Points, in no order, along strands that fork and pass close to each other.
In the rows, 100 means zero.
Two points are linked if the straight distance between their rows is under 68.9.
J156: 65,106,100,120,134,90,104,98,49,78,46,107,54,85,135,107,112,105,118,95,120,98,69,84,117
J640: 111,79,88,91,98,104,83,108,114,89,127,82,123,107,73,119,108,99,77,111,84,102,129,108,102
J68: 100,130,76,75,49,122,89,93,128,125,110,143,127,127,116,95,121,110,93,100,83,96,124,95,106
J803: 103,82,77,99,113,120,97,104,102,105,87,90,108,107,82,87,119,114,116,118,80,99,97,65,101
J406: 111,104,91,108,98,76,109,115,88,85,100,112,91,80,116,129,88,97,94,77,128,100,84,114,107
J376: 87,80,114,126,121,100,129,96,88,63,88,69,90,83,105,79,64,97,114,89,119,111,90,91,102
J39: 110,111,99,84,73,86,108,84,139,90,127,104,123,141,83,104,119,98,79,87,101,125,118,123,95
J199: 78,103,96,73,89,117,100,75,109,111,108,131,108,138,96,75,126,95,108,116,70,99,91,106,94
J611: 99,115,101,90,98,100,68,133,94,105,104,110,120,92,62,125,92,107,116,102,107,91,90,125,101
J616: 124,89,132,103,99,81,70,104,91,124,93,91,125,88,102,113,84,94,75,114,94,97,76,127,80
J645: 112,114,72,81,77,102,109,110,129,87,123,112,115,133,87,124,130,110,77,82,103,113,117,115,104
J589: 78,121,109,88,108,97,116,97,87,85,117,111,70,107,102,101,94,76,114,86,89,87,93,109,106
J868: 96,147,93,82,65,109,79,100,134,102,137,103,113,111,63,107,93,103,101,87,103,113,143,109,122
J975: 119,114,68,114,108,113,133,105,96,103,79,118,63,91,135,111,120,102,113,87,121,81,111,68,105
J357: 97,81,89,118,111,86,124,103,73,70,88,99,85,90,138,125,92,96,79,82,115,93,76,113,96
J668: 116,99,104,110,95,101,88,103,86,121,83,103,98,92,131,92,85,95,111,106,96,86,88,85,102
J293: 133,83,116,113,99,82,95,102,103,100,92,79,120,89,108,106,84,101,81,101,112,110,83,116,83
J916: 88,109,110,96,122,107,115,89,99,86,109,96,78,118,80,93,99,89,122,106,81,94,105,94,102
J172: 101,79,148,120,130,90,112,81,97,92,81,62,117,90,100,83,75,101,76,111,93,95,74,115,53
J424: 87,109,120,125,125,91,111,90,68,94,52,99,62,93,133,98,91,99,123,99,112,97,75,81,109
J592: 102,102,110,89,69,88,85,81,142,102,129,105,132,140,89,96,112,108,76,112,84,132,135,114,93
J249: 77,77,119,117,139,98,131,92,79,65,76,75,85,101,98,95,98,109,81,97,104,99,58,110,73
J234: 84,141,60,84,86,133,116,107,108,117,93,147,74,114,106,104,143,106,122,91,101,79,111,78,110
J892: 85,89,143,110,96,67,97,90,87,101,117,91,104,74,128,76,57,71,99,97,111,96,98,131,93
J907: 129,135,84,100,79,106,97,88,128,110,121,108,94,114,98,107,101,109,111,87,97,104,148,68,124
J632: 103,90,73,93,96,123,98,91,109,107,110,100,100,118,101,82,112,100,117,119,71,97,127,60,118
J706: 84,91,133,124,113,78,102,88,72,94,91,88,87,82,133,83,64,85,105,107,94,90,80,105,95
J666: 82,73,112,93,102,101,117,78,108,95,116,89,104,110,114,63,100,72,92,118,80,94,103,106,83
J122: 113,84,144,120,112,89,98,82,103,114,91,66,116,101,100,67,77,97,99,112,83,100,86,99,66
J330: 118,87,124,104,103,99,82,84,109,126,89,82,122,114,99,73,99,104,100,129,67,102,89,88,79
J715: 80,124,111,91,127,112,121,92,90,89,76,89,60,123,76,86,124,98,139,100,95,106,88,87,106
J108: 117,79,125,95,78,84,90,81,111,121,120,86,121,113,122,91,88,77,69,113,83,95,107,128,82
J333: 133,92,105,115,117,107,112,82,87,105,58,88,93,117,124,111,117,108,66,107,79,82,62,87,72
J735: 126,87,96,113,102,103,85,110,87,124,64,105,110,72,122,105,95,115,100,106,112,96,67,81,91
J189: 98,128,94,85,93,97,118,101,97,93,107,128,82,128,102,120,109,89,99,74,94,88,89,125,98
J206: 81,97,133,102,94,78,97,96,101,108,135,77,103,67,98,68,59,72,111,98,105,98,124,119,103
J441: 90,78,95,87,98,106,115,90,91,98,99,106,98,111,125,87,102,82,89,102,87,94,76,107,92
J594: 105,129,72,91,84,126,96,94,113,134,85,140,96,121,117,93,134,108,123,109,88,80,122,60,101
J369: 96,82,108,91,109,95,98,91,121,92,135,76,117,114,68,94,99,95,89,119,74,108,134,108,89
J569: 106,95,97,76,87,115,110,84,103,116,83,132,106,130,119,88,128,92,87,108,75,93,74,111,84
J423: 109,120,92,100,113,112,90,112,101,94,125,92,86,99,53,117,89,100,129,98,88,103,139,85,123
J502: 137,90,82,106,109,104,97,112,101,117,68,103,113,85,107,126,123,128,76,103,113,91,68,90,74
J426: 141,113,117,123,96,78,101,79,126,98,118,71,107,117,85,86,80,105,109,93,93,125,148,81,108
J471: 106,98,69,83,81,114,102,114,103,112,105,127,109,101,118,108,123,97,96,95,103,87,100,102,110
J769: 105,132,73,89,76,112,95,106,135,92,121,122,119,118,66,118,118,124,102,89,112,121,137,96,113
J779: 100,116,100,96,97,80,105,112,96,77,118,103,86,78,94,120,77,87,104,66,135,108,103,114,120
J186: 103,80,98,106,106,100,94,124,105,86,120,75,105,74,58,103,73,92,109,104,110,113,125,104,118
J784: 121,128,66,94,87,110,91,126,116,99,124,110,101,85,75,149,107,105,95,84,120,94,145,105,128
J71: 69,100,85,97,114,107,119,108,65,97,62,119,54,92,135,107,133,99,117,97,115,85,72,88,116
J540: 109,137,73,88,62,117,90,93,130,121,122,134,100,115,115,109,113,104,96,91,89,92,147,81,116
J99: 120,102,74,99,114,108,105,117,99,107,70,113,116,102,87,113,133,141,89,89,111,105,55,96,73
J692: 123,112,116,93,72,82,92,92,110,115,118,101,109,107,120,101,85,75,88,96,98,99,111,117,105
J517: 93,70,79,92,107,116,75,116,104,106,99,93,125,94,75,89,111,113,106,121,90,105,87,90,100
J829: 91,108,75,86,93,123,103,92,105,104,129,99,80,96,95,89,98,86,122,98,90,92,127,68,132
J816: 62,87,85,106,118,79,91,120,65,77,90,127,88,69,106,112,95,116,109,84,124,103,64,114,112
J781: 118,101,96,106,118,116,126,88,86,110,39,94,64,126,136,107,139,101,86,112,83,81,72,75,82
J73: 97,130,121,87,59,91,73,91,131,109,146,88,114,113,77,106,93,87,80,98,98,110,151,133,117
J38: 74,75,97,116,118,89,128,92,63,66,79,103,74,106,150,104,104,99,71,85,106,90,56,116,91
J121: 73,68,128,82,108,93,83,102,91,113,110,109,121,76,95,82,89,89,98,117,95,101,79,136,77
J804: 105,89,102,120,121,111,140,88,97,69,79,70,82,107,109,84,90,98,109,95,106,112,91,78,101
J622: 43,66,101,113,134,86,113,110,63,63,97,102,90,72,106,91,90,107,98,91,116,105,64,121,98
J681: 133,98,91,111,95,92,99,120,113,85,115,71,105,87,61,116,88,109,102,93,125,130,137,95,122
J991: 120,99,112,118,121,92,134,94,111,64,103,70,100,116,79,91,86,101,106,87,109,124,101,97,84
J120: 79,108,111,99,113,99,69,122,78,110,93,112,98,77,73,107,82,103,128,108,102,92,77,106,105
J712: 96,101,101,95,62,96,61,87,141,111,137,100,133,125,83,97,98,113,87,119,78,127,161,97,118
J361: 105,110,99,105,97,106,75,101,117,110,125,92,111,106,62,95,89,112,125,112,77,112,145,74,123
J736: 76,89,101,93,123,115,105,99,77,106,53,105,82,107,106,93,135,115,99,104,96,102,41,98,86
J435: 113,116,131,113,80,73,80,101,109,114,130,71,106,76,86,90,58,83,111,93,111,108,126,114,113
J529: 121,119,67,101,109,114,93,122,108,101,119,109,92,89,74,134,105,115,112,99,101,89,145,79,116
J535: 58,89,127,97,118,83,85,105,69,101,94,120,101,78,98,93,83,96,114,110,101,94,64,126,89
J364: 93,130,69,77,86,117,119,114,106,98,107,138,84,114,97,114,128,106,105,72,109,89,98,102,107
J534: 96,65,93,102,108,107,90,116,97,95,105,76,115,71,78,85,81,105,109,112,101,111,100,87,109
J563: 108,99,87,82,91,102,75,127,109,101,120,98,125,101,66,128,106,106,86,101,108,106,109,122,108
J201: 121,99,94,105,84,99,63,104,129,110,122,91,127,113,73,106,96,115,96,119,91,123,160,80,118
J149: 133,111,96,110,93,99,105,92,125,100,106,91,106,112,97,94,97,107,110,94,103,115,124,67,106
J509: 60,79,104,105,126,102,123,94,64,78,61,101,78,101,122,92,119,106,90,93,106,98,45,111,88
J226: 113,92,66,82,67,110,86,125,108,121,104,123,119,83,121,127,120,98,78,97,127,96,98,114,112
J943: 86,115,90,73,70,119,84,85,114,122,116,128,115,122,95,83,107,97,109,109,75,102,114,97,112
J34: 65,76,106,124,132,92,116,104,63,59,76,84,76,73,109,94,75,107,110,95,117,107,80,94,111
J680: 98,80,126,79,89,95,78,87,106,128,116,108,137,100,97,77,96,89,86,118,83,98,97,140,80
J43: 94,105,92,90,111,112,95,114,89,110,71,119,100,99,93,98,121,120,117,102,107,97,60,95,94
J411: 135,88,83,122,120,116,113,100,91,104,61,82,99,95,112,119,116,122,75,107,95,78,71,67,77
J771: 97,91,115,122,99,96,107,89,69,101,74,92,76,91,142,86,76,86,112,104,98,86,83,81,109
J820: 82,110,89,91,119,112,132,96,87,89,70,103,61,116,104,95,131,98,121,93,109,101,81,82,108
J522: 121,101,131,105,92,86,55,110,103,133,93,89,128,87,84,101,76,105,107,113,98,106,95,116,92
J492: 102,118,66,95,93,123,120,102,104,103,109,118,65,86,120,105,110,91,119,85,108,80,124,59,125
J125: 113,108,133,102,79,78,66,110,114,123,121,82,122,87,71,98,75,90,102,109,109,108,120,136,105
J726: 120,113,81,106,104,112,122,95,92,116,52,113,70,108,140,105,130,102,105,103,103,76,90,69,90
J158: 76,67,137,128,139,83,119,89,81,67,79,70,110,80,101,94,77,114,71,98,108,100,64,119,56
J921: 110,123,110,89,76,80,109,95,118,93,132,99,98,98,99,110,87,81,88,76,121,112,109,128,109
J283: 88,67,130,100,113,92,113,89,112,96,130,67,116,99,92,70,89,81,94,122,83,95,128,107,72
J906: 47,75,125,106,125,74,104,100,70,76,106,113,99,69,113,84,83,90,93,98,109,98,68,134,79
J955: 121,121,67,90,70,112,84,126,119,117,116,116,112,77,106,135,108,103,93,87,139,96,132,103,122

Follow the links from the first point to the second, and from the first to the third. Name the last point that the two ways share.
J186 / J71 / J206 => J771
J680 / J122 / J726 => J509
J172 / J829 / J589 => J502
J206 / J712 / J411 => J771
J829 / J611 / J156 => J502
J645 / J594 / J735 => J364
J563 / J376 / J779 => J535

A fork is a point with three links, a tip a point with one. Leave the first point through the second and follow the links. Name the first fork or tip that comes.
J73 / J868 => J364
J121 / J680 => J509
J293 / J616 => J771
J411 / J333 => J681
J357 / J406 => J535
J529 / J423 => J73
J681 / J186 => J502
J611 / J563 => J426
J706 / J892 => J293

A fork is a point with three links. Follow the links from the first point to the second and name the forks in between, in order.
J206 / J492 => J771, J502
J594 / J781 => J364, J771, J502
J364 / J357 => J771, J502, J509
J172 / J517 => J509, J502
J563 / J158 => J535, J509
J803 / J120 => J502, J509, J535
J149 / J804 => J535, J622
J201 / J735 => J364, J771
